Each row is a point on a landscape with many peaks, with its height.
From any point a climber steps to the highest of the 2 points nearest to it. It stops when none of these is higher. Distance is the straight distance between rows; heights are no part of it.
Kel h=1.32: 6 -1 7 -5 11 5 5 -1 5 -19 9 10 -9 -7 -9 5 4 -8 -9 0 0 -6 3 8 16 -7 -2 -3
 -4 0 12
Zit h=1.52: 1 1 -6 -8 1 6 8 12 1 3 -14 -14 8 10 7 -3 5 -5 8 9 2 6 11 13 -1 11 -12 -6
 19 -1 -5
kop h=4.02: 5 -1 11 -11 8 10 4 11 2 -7 25 15 1 4 -22 21 2 -6 6 1 15 -5 14 7 12 -19
 -4 -7 0 -7 9
derog h=1.75: 19 -2 -8 -11 15 4 4 5 1 -8 18 8 3 5 -16 14 -10 -6 -5 -1 4 2 18 19 25 -19
 -14 -12 7 1 9
nof h=2.66: -3 7 -9 7 -16 -10 0 -2 -14 18 -12 -8 17 12 8 2 -21 11 11 2 -6 9 10 0 -16
 -2 7 5 -1 -1 -2
Ruk h=3.69: -2 -1 6 12 -7 -7 -1 -6 0 3 -12 -7 -6 2 1 3 7 11 20 5 14 -2 10 -7 -16 8
 14 9 -12 -13 -8
Zopi h=2.96: -9 -5 10 9 -6 7 -8 -3 5 -6 9 18 -1 -20 -14 5 17 5 6 2 10 6 -17 -11 -10 7
 0 1 -14 -8 -16
Pil h=3.39: 5 5 7 -7 0 10 -1 0 -6 -7 20 9 6 10 -15 14 -4 -3 4 1 13 2 12 -3 -1 -19 -8
 -3 -1 -3 7
vutat h=2.97: 20 0 -5 5 11 -6 2 -6 -2 -13 9 7 1 -4 -1 0 -4 -1 5 3 8 -14 12 9 9 1 7 -5
 -5 0 6
rasil h=0.88: 6 4 -5 -8 -2 1 9 2 -3 6 -21 -12 6 -1 11 -17 -4 3 -11 7 -18 18 2 10 2 4
 -9 7 5 10 5
bog h=1.51: 9 -9 -1 2 12 5 -6 -2 8 -17 15 19 6 -18 -8 3 7 -2 -3 2 4 -9 -14 6 11 3 -1
 -10 -7 0 -9
kovu h=1.79: 15 13 -13 4 -5 -8 4 -6 -22 8 -5 -15 22 13 9 -8 -25 3 -4 -1 -8 12 14 7 1
 -9 4 0 7 6 7
lep h=6.54: 4 8 0 3 -7 -1 -3 -9 -16 9 15 9 11 9 -11 5 -17 3 2 -10 -3 6 0 -10 -6 -18
 2 1 -7 6 9
bek h=1.26: -6 0 -17 -6 0 -5 -8 1 3 17 -3 -12 17 1 22 -15 -10 1 -10 -1 -12 5 -13 -7
 -7 5 -3 -2 9 15 -2
sib h=5.15: -14 -3 2 -6 14 -4 -9 -2 18 -8 2 -12 -3 -18 22 -24 6 -17 -23 0 3 -11 -20
 -9 10 4 1 -1 2 7 1
duril h=2.58: -17 -10 -12 -3 -1 3 -14 -11 19 10 3 7 -1 2 19 5 3 3 -8 4 -3 -13 -12 -17
 -11 0 4 9 2 -2 -7
tapu h=2.79: 21 9 -12 -13 -3 -1 2 -11 -11 -6 7 -2 11 15 -8 2 -20 4 -7 1 -9 10 16 11 4
 -15 -15 5 7 3 5
Pek h=0.62: 21 11 5 7 5 -8 8 0 -13 -4 6 -4 -5 3 -22 -1 -14 0 -1 -4 -1 7 14 13 7 -13
 -1 2 -13 8 14
Vas h=5.04: 1 11 17 -1 9 3 1 9 -9 7 10 -1 -12 -1 -12 -6 4 -15 -12 -9 10 1 0 -5 10
 -11 3 1 2 9 23
gapa h=3.92: 21 6 2 5 5 1 11 1 -10 -6 -11 -6 13 6 -15 -2 -7 3 12 8 8 14 11 19 4 -4 -8
 -5 0 -3 -7
pivu h=3.97: 2 -3 -11 -6 -10 -9 6 1 -4 2 -3 2 -13 18 -1 7 -5 0 3 7 -6 -9 17 10 -3 5
 -8 1 11 -3 1
Musap h=4.13: 1 0 8 -7 10 -1 5 -2 1 -15 9 -1 -18 1 0 9 5 -14 -1 -7 9 -20 11 -3 10 -5
 15 4 0 -5 20
fisa h=3.85: -22 5 1 1 -11 3 -6 3 -1 20 -9 -5 2 8 3 3 -1 5 3 -2 -3 12 -7 -17 -18 -2
 -2 6 -4 3 -5
bigad h=1.86: -8 -8 11 -6 10 17 5 4 13 -20 8 8 4 -11 -3 13 15 -12 8 3 13 -8 -11 0 6 1
 3 -12 3 -13 -8
bepok h=1.54: 3 -1 2 9 -10 -6 -4 -12 -10 4 6 16 14 3 -13 5 -5 16 16 0 0 4 -3 -3 -11 -4
 -2 -4 -10 -3 -14
suzu h=3.14: 8 3 -9 -10 -7 -5 0 -11 -11 0 2 6 3 10 -4 -1 -15 8 -10 -1 -20 8 1 1 0 -12
 -8 7 3 7 6
pez h=2.01: 10 12 -13 0 -15 -6 0 -5 -21 6 5 -11 14 23 3 1 -26 4 -1 -8 0 8 21 -1 -5
 -15 4 5 8 1 8
dero h=2.82: -1 -3 -10 0 -18 -12 -3 -12 -2 13 -10 4 -7 25 -3 10 -12 24 5 8 -14 -8 8
 -1 -15 0 -4 10 3 -12 -13
fet h=1.50: 0 10 -8 0 -3 -15 0 -2 -15 15 -7 -11 6 4 11 -16 -13 3 -11 -6 -16 9 -1 -1
 -2 -3 3 3 8 14 12
fozug h=4.75: -16 -3 1 3 -10 0 -9 -6 15 20 -24 -13 -14 6 11 11 1 18 1 4 -11 6 2 -12
 -19 -5 6 22 -17 -9 -4
Dubo h=3.66: -8 4 -8 -1 7 -2 -14 4 3 9 2 -19 0 7 32 -12 1 -9 -10 -9 5 -8 4 -14 3 2 14
 4 8 8 10
rozef h=3.26: -11 -4 7 6 1 5 -10 -8 9 -3 7 7 -5 -19 1 1 11 0 -2 -2 10 1 -18 -19 -10 3
 10 7 -17 -5 -4
miv h=2.37: -15 -15 0 -7 -4 13 -6 -8 20 -15 0 14 -4 -15 12 5 15 7 -1 5 -4 -6 -11 -3
 -6 9 1 1 -2 -13 -17
kan h=3.64: -16 6 2 2 0 10 -15 10 3 17 7 -13 4 8 15 -3 2 -8 -4 -8 13 1 -5 -24 -9 -4
 10 0 6 5 4
malo h=2.47: -11 -2 -2 10 -4 -6 -13 -5 3 18 6 10 -10 6 -5 14 5 7 5 -4 9 -7 -7 -20 -13
 -2 11 2 -3 -9 -6
tet h=5.64: -2 14 13 6 -1 2 -1 11 -15 17 12 -1 -3 6 -12 -3 -1 -7 -3 -13 8 6 -4 -11 4
 -8 2 -3 2 11 16
Depu h=1.63: 2 14 -10 2 -10 -10 3 5 -23 17 -11 -15 18 8 12 -12 -23 1 -10 -12 -15 17 7
 2 4 -11 2 -2 13 15 13
sed h=4.60: 23 -1 -16 -5 9 -4 7 -5 -1 1 -8 3 10 -3 -4 -11 -9 4 -6 3 -10 7 0 22 16 1
 -12 -2 5 6 -2
sig h=2.12: -6 -19 0 -9 -2 8 6 -9 20 -23 -5 8 -12 -20 17 1 15 3 0 3 -8 -15 -9 5 5 17
 6 2 -3 -13 -11
nize h=2.14: -12 0 -6 10 -12 -9 -11 -11 -2 19 -2 8 3 10 -3 14 -4 17 9 -5 -2 2 -5 -18
 -18 -7 5 4 -4 -9 -10
namek h=1.16: 16 1 6 -5 13 -3 5 4 0 -9 19 10 -9 -3 -19 9 -6 -4 -3 -4 5 -8 18 14 17 -12
 -2 -3 -13 5 17
Zof h=1.31: 10 14 -1 3 8 2 3 18 -14 10 -1 -14 6 12 -2 -8 -4 -11 -11 -12 5 16 8 4 15
 -9 -2 -7 18 13 14
Rof h=5.32: -15 -3 10 3 -2 4 -5 12 6 3 7 4 0 -4 -5 5 16 -6 10 4 16 -6 -13 -12 -7 9
 -2 -11 2 -4 -11
sedi h=4.89: 24 -2 -13 -3 23 -5 3 -2 5 -8 -2 2 3 -9 1 -14 -5 -3 -12 2 -3 -3 -5 16 27
 -2 -6 -5 3 7 6
bap h=1.34: 2 1 -6 13 -7 -11 -6 -10 -10 12 4 6 16 -6 -1 -1 -8 12 10 -2 -2 4 -11 -12
 -14 3 4 -4 -8 2 -11
Suda h=3.31: -18 0 1 3 0 5 -13 15 12 18 1 -21 6 -5 18 -9 3 -9 -5 -3 10 1 -13 -20 -7 6
 9 -5 -1 11 -2
lumil h=1.03: 1 13 -2 12 -8 -8 6 12 -18 15 -13 -18 3 10 4 -11 -8 -5 2 -2 2 14 9 6 -3 2
 6 -2 11 9 5
Miziv h=1.17: 8 15 8 7 0 5 6 16 -18 9 -3 -18 -1 11 -8 -5 -3 -10 1 -4 13 13 14 3 3 -4 3
 -1 8 7 13
geli h=2.52: 3 1 -8 -8 14 5 -3 -2 4 -2 0 -10 7 -3 21 -9 2 -8 -7 2 3 -2 -1 -2 4 2 1 1
 9 6 4
padu h=3.27: 11 -5 -3 -5 3 -2 5 -14 4 -20 2 3 -6 -1 7 7 -3 3 9 7 3 -16 11 4 0 6 11 6
 -6 -10 2
pape h=0.96: -3 9 -4 3 -5 -3 7 10 -6 18 -21 -12 8 -5 2 -15 -5 3 -4 -1 -18 22 -11 3 -2
 4 -8 -4 6 17 0
zopov h=3.22: -8 -3 15 9 -5 4 -3 -5 3 3 7 12 -22 -6 -17 11 12 0 2 -8 12 -5 -4 -16 -8 0
 10 10 -13 -9 3
guz h=0.90: -4 8 0 18 -11 -13 8 10 -17 17 -12 -8 -3 5 -7 -8 -4 2 8 0 -1 8 0 3 -7 10
 3 -4 0 6 1
sen h=0.77: -1 6 8 9 1 1 2 13 -4 10 -2 -4 0 -5 -11 -7 6 -5 6 -1 7 7 -12 -4 -2 7 -4
 -11 -1 10 -2
vikel h=0.72: 15 11 2 7 -5 -10 10 -4 -19 0 -12 -5 -2 5 -16 -8 -14 6 -3 -2 -11 15 9 13
 1 -7 -7 5 -8 9 10
bisi h=0.83: 8 8 -5 -13 2 1 6 4 -8 0 -7 -11 -5 11 1 -4 -3 -7 -9 1 -6 9 11 8 7 -3 -11
 2 14 9 13
ber h=1.35: 4 6 -1 -1 -3 3 6 9 -9 9 -10 -8 19 11 -1 -1 -1 1 10 6 2 16 10 9 -5 1 -14
 -10 16 0 -9
Feto h=4.03: -6 4 9 18 -6 -8 -2 3 -8 14 -8 -9 6 2 -2 1 6 6 26 4 16 2 4 -5 -15 9 9 -2
 -5 -7 -10
bezu h=3.59: -2 0 -7 2 -13 -9 -2 -6 -7 12 -1 11 3 4 -4 -1 -9 11 -3 -5 -22 6 -12 -3 -8
 -1 -8 0 1 7 -1
maz h=5.47: -12 -8 -6 0 -5 -2 0 -4 15 15 -19 -17 -4 -6 28 -8 7 9 6 10 -7 -5 1 0 -8
 18 6 12 -10 -3 -8
Vokud h=5.14: 12 -1 -6 -3 20 -2 -5 -5 6 -8 1 2 6 -14 3 -16 0 -7 -15 -1 -4 -4 -17 4 20
 -1 -5 -7 2 11 3
sovir h=2.67: -20 -9 -6 -4 -4 12 -11 1 16 5 5 3 5 4 13 6 9 -5 0 3 4 -7 -11 -12 -10 1
 -4 -3 7 -1 -10
doz h=2.31: -9 -5 -4 -10 10 10 -6 4 15 -7 3 -9 5 -8 24 -3 5 -14 -4 -1 9 -14 -7 -5 4
 6 8 -8 13 -1 1
sefer h=2.46: -6 -3 -7 -8 -15 -6 0 -5 3 8 -17 -10 -12 29 4 9 -10 14 6 10 -8 -7 16 1
 -18 -2 -4 14 6 -12 -10
gezu h=5.53: 4 5 4 8 0 1 -6 -7 -9 2 19 13 2 0 -13 6 -4 3 1 -3 4 -1 -3 -12 -2 -8 5 0
 -12 4 6
ruvap h=4.74: -16 -20 13 -6 2 16 8 -7 15 -39 4 11 -2 -28 7 13 11 -10 -2 -3 -4 -15 -14
 6 10 7 18 -3 -5 -24 -6
boser h=1.83: -9 -4 5 6 -13 -3 -7 -8 -2 5 -6 12 2 4 -7 8 8 20 13 2 -3 5 -1 -9 -19 1 -2
 7 -8 -12 -18
rasu h=1.05: -2 0 -4 -1 -10 1 6 6 -6 15 -17 -3 16 -4 3 -8 -3 9 3 5 -17 18 -9 7 -9 6
 -10 -5 2 8 -11
Budup h=2.34: 5 12 -5 -2 -9 4 -4 2 -18 7 11 -6 10 25 -6 7 -15 -1 3 -8 8 5 19 -6 -4 -15
 2 2 9 2 8
sul h=4.82: 3 2 14 1 5 9 2 18 2 2 21 16 4 -4 -22 10 7 -8 5 -3 17 -3 -3 3 10 -8 -7
 -13 -2 -2 3
Vif h=4.52: -3 4 5 20 -4 -11 3 10 -12 12 0 1 11 4 -10 -3 6 4 23 4 13 3 3 4 -7 10 0
 -13 0 -3 -12
laraz h=2.83: -11 2 11 12 -4 -3 -3 1 2 13 9 5 -14 7 -12 13 8 0 13 -4 20 -10 -1 -19 -11
 -2 10 4 -4 -12 1
nivok h=2.87: -10 -3 -11 4 -2 -6 -15 -10 8 9 6 7 2 -6 12 -6 -2 3 -14 -3 -9 -6 -22 -15
 -10 3 1 4 -5 9 -7
marud h=4.56: -17 -11 -4 -16 8 5 -1 -3 18 -11 1 -1 -10 -7 22 -8 7 -13 -17 4 -12 -13
 -10 -2 6 4 -4 5 12 3 3
dira h=2.84: 2 7 4 -6 -9 5 0 2 -11 0 11 -1 1 22 -15 12 -5 1 11 -2 10 0 16 -5 -6 -11
 -6 3 4 -4 3
Tegep h=5.84: 4 6 11 8 0 0 2 18 -8 18 18 11 8 4 -25 6 2 0 7 -6 10 3 -1 5 3 -9 -12 -17
 -1 7 -1
fitob h=3.37: 5 -9 -12 -5 -13 -12 1 -12 -3 2 4 11 -9 18 -2 7 -11 14 7 8 -10 -11 14 10
 -4 5 -8 5 6 -7 -7
tifav h=0.87: -5 6 1 8 -3 -5 2 12 -5 13 -8 -6 7 -10 -8 -13 0 -3 -5 -6 -9 15 -23 -4 -1
 6 -7 -11 0 15 -4
bamib h=5.26: -5 -2 11 -7 -1 9 9 5 3 -11 -4 -1 -16 2 -8 10 12 -5 4 4 2 -1 6 1 -2 4 -2
 2 1 -6 5
kekif h=3.36: 10 -1 -3 10 0 -6 6 -4 -4 0 -10 -12 -1 5 10 -7 -2 3 13 9 8 -8 13 10 -6 16
 8 4 -3 -5 -3
muro h=3.84: -6 -10 7 3 -1 5 -2 -13 8 -20 5 17 -20 -16 -5 3 13 2 -6 -3 -2 -5 -8 -2 1
 7 9 9 -14 -5 0
Tiv h=0.48: 13 7 2 12 7 -12 5 0 -8 0 -10 -4 -4 -10 -9 -17 -1 -1 -5 -2 -5 6 -3 5 8 8
 1 -1 -8 14 7
Fozo h=1.68: 2 -6 -4 -17 6 12 12 7 14 -7 -17 -9 -3 -2 10 -6 10 -5 -1 8 -3 3 3 14 4 14
 -14 -4 16 -2 -4
kofe h=3.12: -3 -6 -4 -6 0 1 -5 -11 6 -1 1 9 3 -7 10 -8 2 2 -14 2 -18 2 -12 -5 -1 3
 -6 6 -1 9 -2
baf h=1.94: 13 -5 -4 -5 -2 1 1 -11 1 -13 4 13 11 2 -3 5 0 10 12 9 0 -3 10 9 -1 1 -7
 -2 -1 -8 -9
kul h=0.66: -4 5 7 9 2 1 0 3 -1 7 -3 -5 -2 -6 2 -6 6 -3 2 -1 4 7 -7 -12 -6 5 7 1 -8
 4 4
zula h=4.77: -6 11 5 7 -10 2 -5 14 -15 26 5 -6 5 14 -2 4 -5 -2 2 -13 8 7 -2 -15 -5 -9
 7 -4 8 7 10
tatel h=0.80: 3 5 -4 -12 -1 2 10 2 -1 2 -18 -20 -6 8 13 -9 -1 -5 -7 7 -10 9 14 8 -1 5
 -6 11 9 5 9
Zipob h=0.49: 16 10 11 3 -3 2 6 3 -14 -8 11 2 1 6 -29 8 -12 6 7 -3 4 9 17 8 0 -16 -6 3
 -16 -2 5
keluz h=6.07: 0 -12 16 -1 -4 4 6 -1 5 -28 0 11 -12 -10 -12 12 20 6 11 2 3 -5 5 8 2 8 4
 -3 -11 -20 -8
vutaf h=0.57: 6 3 6 8 6 -2 3 -7 2 -8 -8 -2 -8 -14 1 -11 6 -2 0 1 2 -1 -2 -2 0 9 8 7
 -12 4 4
gog h=5.36: -16 -14 1 -4 -8 6 -1 -8 22 -3 -16 -1 -14 -1 14 9 15 11 11 7 -2 -10 1 -5
 -13 10 3 8 -4 -21 -16
Fuvul h=4.25: 22 -3 -5 -2 2 1 12 1 -3 -11 -9 3 1 4 -16 -1 -6 4 3 8 -5 8 10 27 14 1 -15
 -2 1 1 -5
nafi h=1.15: 3 6 -1 2 -10 1 7 8 -14 7 -5 0 9 14 -16 4 -6 4 8 2 -5 17 7 7 -5 -5 -16 -9
 10 3 -3
Nalug h=5.95: -18 -17 -4 -6 -6 7 -7 -5 27 10 -14 -8 -7 -4 23 0 10 15 3 11 -11 -7 -2 -4
 -12 14 1 14 -7 -15 -15
vuliz h=4.46: 12 -1 -8 8 7 -5 -4 5 1 5 10 9 13 -9 -11 -7 -6 2 -10 -4 -7 6 -23 2 12 -2
 -10 -14 1 16 -6
digo h=3.35: -17 -7 -2 -3 -2 8 -10 -6 16 -6 -2 8 -1 -20 10 -13 7 -4 -20 1 -10 5 -24
 -5 -2 5 -7 7 -8 7 -11
mugod h=3.63: 15 2 -1 15 1 -6 9 4 -9 -2 -10 -6 6 2 -4 -5 -1 0 15 9 8 3 13 17 -1 8 -2
 -6 0 -4 -4
nuka h=1.59: 24 2 -10 -10 20 3 1 5 0 -2 7 1 5 3 -10 1 -8 -7 -11 -5 5 8 9 13 29 -19 -9
 -7 11 7 12
dip h=1.37: 7 -12 1 7 12 -1 5 2 11 -22 11 13 -1 -24 -8 5 12 -4 5 1 8 -15 -11 8 15 13
 8 -13 -11 -8 -7
sedu h=2.74: 17 4 -7 1 13 0 3 -2 -6 -6 3 -7 5 2 8 -5 -1 -8 -1 0 9 -6 9 8 11 0 5 -2 7
 5 10
rozek h=3.15: -4 8 -7 4 -6 -10 -9 -10 -6 16 -12 -17 3 13 17 -2 -16 10 -1 -3 -5 2 11
 -13 -11 -8 20 17 -7 2 8
pupef h=4.07: -22 -10 19 -4 4 16 2 -4 13 -28 10 17 -17 -27 -3 4 14 -18 -16 -5 1 -10
 -18 -2 9 -4 13 7 -7 -14 1
kizo h=4.55: -4 2 4 12 1 -5 -5 11 2 10 21 8 1 -7 -12 2 7 -7 5 -4 17 -9 -16 -10 0 7 4
 -16 -3 4 -6
fupe h=2.20: 15 1 -7 -2 -8 -3 4 -13 -7 -5 -5 4 12 7 0 0 -13 16 7 11 -9 2 10 9 -8 3 -4
 10 -3 -2 -8
giv h=0.43: 13 5 3 7 17 -6 8 6 0 -6 -7 -5 -13 -10 -7 -15 5 -9 -6 -2 3 -2 -1 11 19 8
 -1 -5 0 11 12
Peg h=5.31: -7 -13 16 -6 1 8 11 -3 10 -32 -1 8 -8 -19 0 15 16 0 13 -1 5 -13 -3 3 5
 12 16 -4 -7 -22 -4
pege h=3.78: -17 -4 15 0 5 17 -4 0 13 -18 5 13 -8 -28 -2 -4 16 -15 -11 -2 5 -1 -22 -4
 1 3 2 6 -8 -7 -8
sinod h=1.82: 3 -7 -2 -18 13 6 19 2 12 -18 -11 -7 -9 -9 15 -1 8 -11 -5 1 -3 -10 4 15
 15 11 -1 -4 14 -6 5
rol h=2.50: 23 5 -11 -8 2 -5 3 -5 -6 -13 11 -5 4 14 -8 7 -17 -1 0 4 1 -1 28 18 11
 -10 -9 2 5 -2 6
felov h=1.47: 12 6 -1 -9 15 6 2 1 -2 -9 7 3 -1 -2 -6 -3 0 -12 -16 -5 3 4 1 7 19 -17 -7
 0 8 9 15
Beme h=5.30: 2 4 9 9 1 2 3 18 -7 9 4 1 14 9 -15 2 7 -3 17 1 16 9 1 6 0 -2 -10 -19 8
 -1 -9
ruzo h=0.97: 5 8 5 -5 -2 7 8 9 -9 -2 -6 -4 -5 12 -18 3 -2 -4 -1 1 -4 16 9 4 0 -7 -14
 -1 7 5 9
godil h=4.33: -21 2 5 5 -14 -1 -8 2 3 23 -21 -11 -2 14 3 14 0 15 9 0 -3 12 3 -15 -24
 -9 2 13 -7 -9 -6
morum h=1.70: 12 -7 -8 -5 8 4 -2 -3 4 -12 11 18 15 -5 -5 4 1 5 3 8 0 -5 -3 10 9 1 -10
 -13 2 0 -12
Bok h=6.38: -3 -1 6 -4 5 11 3 12 3 -1 1 1 6 3 -6 6 14 -6 12 6 12 1 -1 0 -2 2 -8 -13
 9 -3 -7
dun h=4.57: -5 6 12 -4 8 1 -2 7 -1 0 13 -2 -21 4 1 1 7 -16 -9 -8 13 -13 2 -9 9 -6 9
 3 5 3 21
dur h=4.86: 12 7 -5 12 7 -7 1 6 -11 14 14 8 10 -3 -17 -5 -13 -4 -6 -11 -5 7 -11 2 11
 -10 -7 -15 1 15 6
paban h=4.34: 8 -11 8 4 3 -3 5 7 3 -12 11 19 1 -6 -19 9 11 7 14 6 4 -1 6 16 10 4 -9
 -17 -6 -7 -11
Todig h=4.76: -13 -8 8 -8 -8 6 5 -2 11 -6 -16 -2 -17 7 4 11 14 5 10 8 -1 -4 7 -3 -12 9
 -2 8 0 -13 -5
Bizos h=3.81: -1 -6 7 -1 14 -8 5 -8 6 -23 12 6 -17 -17 4 4 4 -11 -2 -6 4 -24 -1 2 15 2
 17 1 -6 -7 15
sadim h=5.46: 2 -2 1 -7 27 -4 -7 3 11 -13 7 -7 1 -14 13 -21 4 -17 -24 -3 4 -11 -19 -3
 22 -2 -2 -9 7 8 7
misid h=3.53: -11 -1 14 4 -2 8 -5 -16 8 -10 1 12 -19 -12 -3 6 9 -2 -8 -2 5 -3 -7 -16
 -7 -5 12 18 -16 -6 2
moz h=1.38: -7 4 -10 -2 1 -16 -10 -3 -9 14 0 -2 9 0 15 -18 -10 1 -17 -5 -17 3 -14
 -10 2 -4 -1 1 4 17 7
fote h=5.10: -16 -5 -5 -2 -3 -3 -6 -7 18 18 -23 -17 -17 4 25 1 3 13 -3 5 -10 -3 4 -7
 -9 7 8 24 -11 -3 1
kovi h=1.98: -3 -11 2 -14 10 11 12 -5 18 -24 -12 -5 -7 -20 20 -5 10 -5 -3 1 -8 -13 -7
 11 10 15 6 0 0 -9 -4
silut h=2.09: -17 -11 0 -7 8 15 -2 3 18 -18 8 3 3 -14 14 6 10 -17 -1 2 10 -19 -14 -7 2
 5 9 -9 7 -12 -6
rukoz h=1.14: -3 -1 -13 -10 -4 4 1 3 6 15 -8 -9 23 -1 13 -8 -4 3 -4 5 -15 14 -9 0 -7 5
 -11 -5 9 10 -10
Rima h=4.24: 4 -8 3 7 -9 -1 -5 -16 2 -11 3 19 -12 -9 -6 5 8 15 1 0 -4 -2 -2 -3 -7 6 7
 9 -15 -6 -6
gunal h=3.38: -4 9 -4 6 2 -9 -9 -1 -6 13 -5 -16 1 7 21 -14 -4 0 -7 -6 1 0 7 -15 -3 -3
 17 11 0 10 11
vul h=4.08: -9 4 1 0 7 4 -8 6 2 6 5 -8 -9 5 10 -4 5 -12 -6 -7 11 -9 0 -18 -2 -1 9 1
 9 6 10
Suma h=0.36: 16 -1 4 2 23 -3 11 16 4 -7 0 0 -15 -10 -17 -2 3 -14 -2 -2 9 -6 3 19 31
 -2 0 -11 -1 5 13
Zif h=4.83: 3 -3 7 2 -3 3 -4 -11 -3 -11 12 18 -6 -1 -15 10 0 7 3 1 0 -3 2 -4 -2 -5
 -2 6 -14 -2 1
vob h=3.96: -17 8 -5 2 -16 -3 -3 13 -11 28 -8 -10 11 12 5 3 -8 3 5 -8 -4 11 -6 -15
 -15 -7 2 -5 12 5 0
barun h=3.54: -18 -9 7 -4 5 20 -6 -3 20 -14 0 4 0 -22 13 -11 12 -13 -14 2 -1 2 -20 -5
 -3 0 -1 7 -6 -2 -10
luf h=0.81: 9 7 -1 -2 -8 -7 10 -3 -11 0 -19 -5 0 -2 -4 -11 -10 8 -7 5 -21 17 2 10 -3
 3 -6 10 -1 10 5
Rizo h=4.04: 5 -3 -7 8 -7 -9 -3 -6 -3 2 9 19 5 -9 -8 -6 -2 12 -8 -6 -18 8 -19 3 1 2
 -11 -9 -8 12 -6
lini h=1.46: 6 11 -13 0 0 -1 1 12 -15 17 -1 -13 17 15 10 -7 -11 -6 -10 -10 -2 15 7 2
 6 -6 -3 -6 22 13 7
milet h=5.45: 3 9 -3 3 -2 1 -4 4 -17 16 12 4 15 2 -7 -3 -15 -2 -5 -13 -6 10 -11 -9 0
 -15 -3 -11 4 13 6
Kizi h=1.99: 20 -7 -11 -18 9 1 11 -1 4 -14 8 6 -2 5 -5 12 -5 -6 -5 5 -5 -6 19 24 22
 -6 -16 -9 14 -5 2
kot h=4.37: -11 -13 13 -5 11 17 5 0 17 -36 4 15 -6 -31 -1 5 10 -18 -15 -6 -5 -10 -21
 12 21 -1 10 -2 -5 -15 0
vav h=2.42: 5 2 -8 -1 -12 -5 -3 -12 -6 6 -10 -7 9 14 8 2 -15 14 10 8 -5 1 12 -1 -15
 -1 3 12 -6 -6 -3
pada h=4.85: -23 -7 -2 -10 8 -2 -10 -2 18 1 -1 -11 -9 -6 26 -18 8 -13 -23 1 -9 -9 -11
 -11 2 2 -1 10 5 5 6
vivib h=3.42: 1 -1 -2 5 -1 -5 -3 -12 5 2 -11 -12 -6 0 17 -1 1 9 9 5 9 -10 8 -7 -10 10
 17 9 -13 -7 0
zap h=2.24: 19 -2 -13 -15 4 -2 9 -9 0 -19 6 4 0 9 0 8 -11 -1 0 8 1 -15 23 17 13 0 -5
 2 6 -8 2
dogo h=1.74: 3 -4 4 -3 -16 -10 3 0 -8 -9 2 5 -8 21 -22 13 -4 11 16 7 -3 -4 23 8 -9 -3
 -15 4 -1 -12 -10
bedi h=5.11: 11 -10 9 5 -10 -3 4 -3 -1 -22 6 17 -8 -7 -14 11 12 15 13 5 -2 -2 11 18 4
 11 -5 -3 -12 -13 -13
nuki h=2.94: -8 6 -10 8 -11 -9 -5 4 -7 25 -15 -20 13 13 25 -3 -14 10 1 1 -3 5 10 -5
 -11 0 16 10 -1 4 3
vid h=4.64: -6 -1 2 -6 -3 -3 7 2 1 -6 -5 -4 -24 13 -3 8 4 -7 0 0 -1 -10 13 4 1 6 -2
 4 7 -1 8
nak h=2.63: -15 -12 4 1 -7 10 -11 -5 11 -6 2 16 5 -11 3 3 15 9 2 5 0 3 -14 -10 -14 7
 -3 1 -6 -8 -21
sape h=4.79: -2 4 5 14 -2 -7 -6 3 -8 18 22 9 4 -6 -13 2 -1 -2 3 -11 10 0 -15 -13 -5
 -1 6 -9 -7 9 0
kagez h=2.13: -3 1 3 -5 -18 -6 0 1 -5 -3 -13 -11 -8 27 -10 11 -5 12 16 10 0 -3 21 2
 -18 -3 -9 13 6 -17 -11
Mir h=3.56: 3 -5 -1 2 9 -8 1 -14 6 -16 3 1 -12 -12 13 3 4 -4 3 -1 8 -22 0 -3 4 11 23
 5 -9 -8 6
diser h=2.98: -23 -6 -5 3 -6 3 -17 8 11 15 3 -4 7 1 10 0 4 -3 -2 0 3 -1 -20 -18 -14 7
 -1 -5 1 4 -13

Two climbers start at each pair of points below. Name the first point that both come to, or write -.
nivok, malo -> -
pape, Zit -> -
lumil, sen -> Depu
nuka, bisi -> lep
bepok, Zopi -> misid
silut, bog -> dun

Write out the way that a climber takes from each point below.
morum -> baf > fupe > vav > nof > nuki > rozek > gunal > Dubo > vul > dun > Vas > tet
sovir -> diser > Suda > kan > vul > dun > Vas > tet
bap -> nize > malo > laraz > zopov > misid > muro > Rima > Zif > gezu > lep
kekif -> mugod > gapa > Fuvul > sed > sedi > Vokud > sadim
Tiv -> vutaf > kul > sen > tifav > pape > rasu > rukoz > bek > moz > fet > Depu > kovu > pez > Budup > dira > Pil > kop > sul > Tegep
duril -> nivok > kofe > digo > barun > pege > pupef > kot > ruvap > Peg > keluz
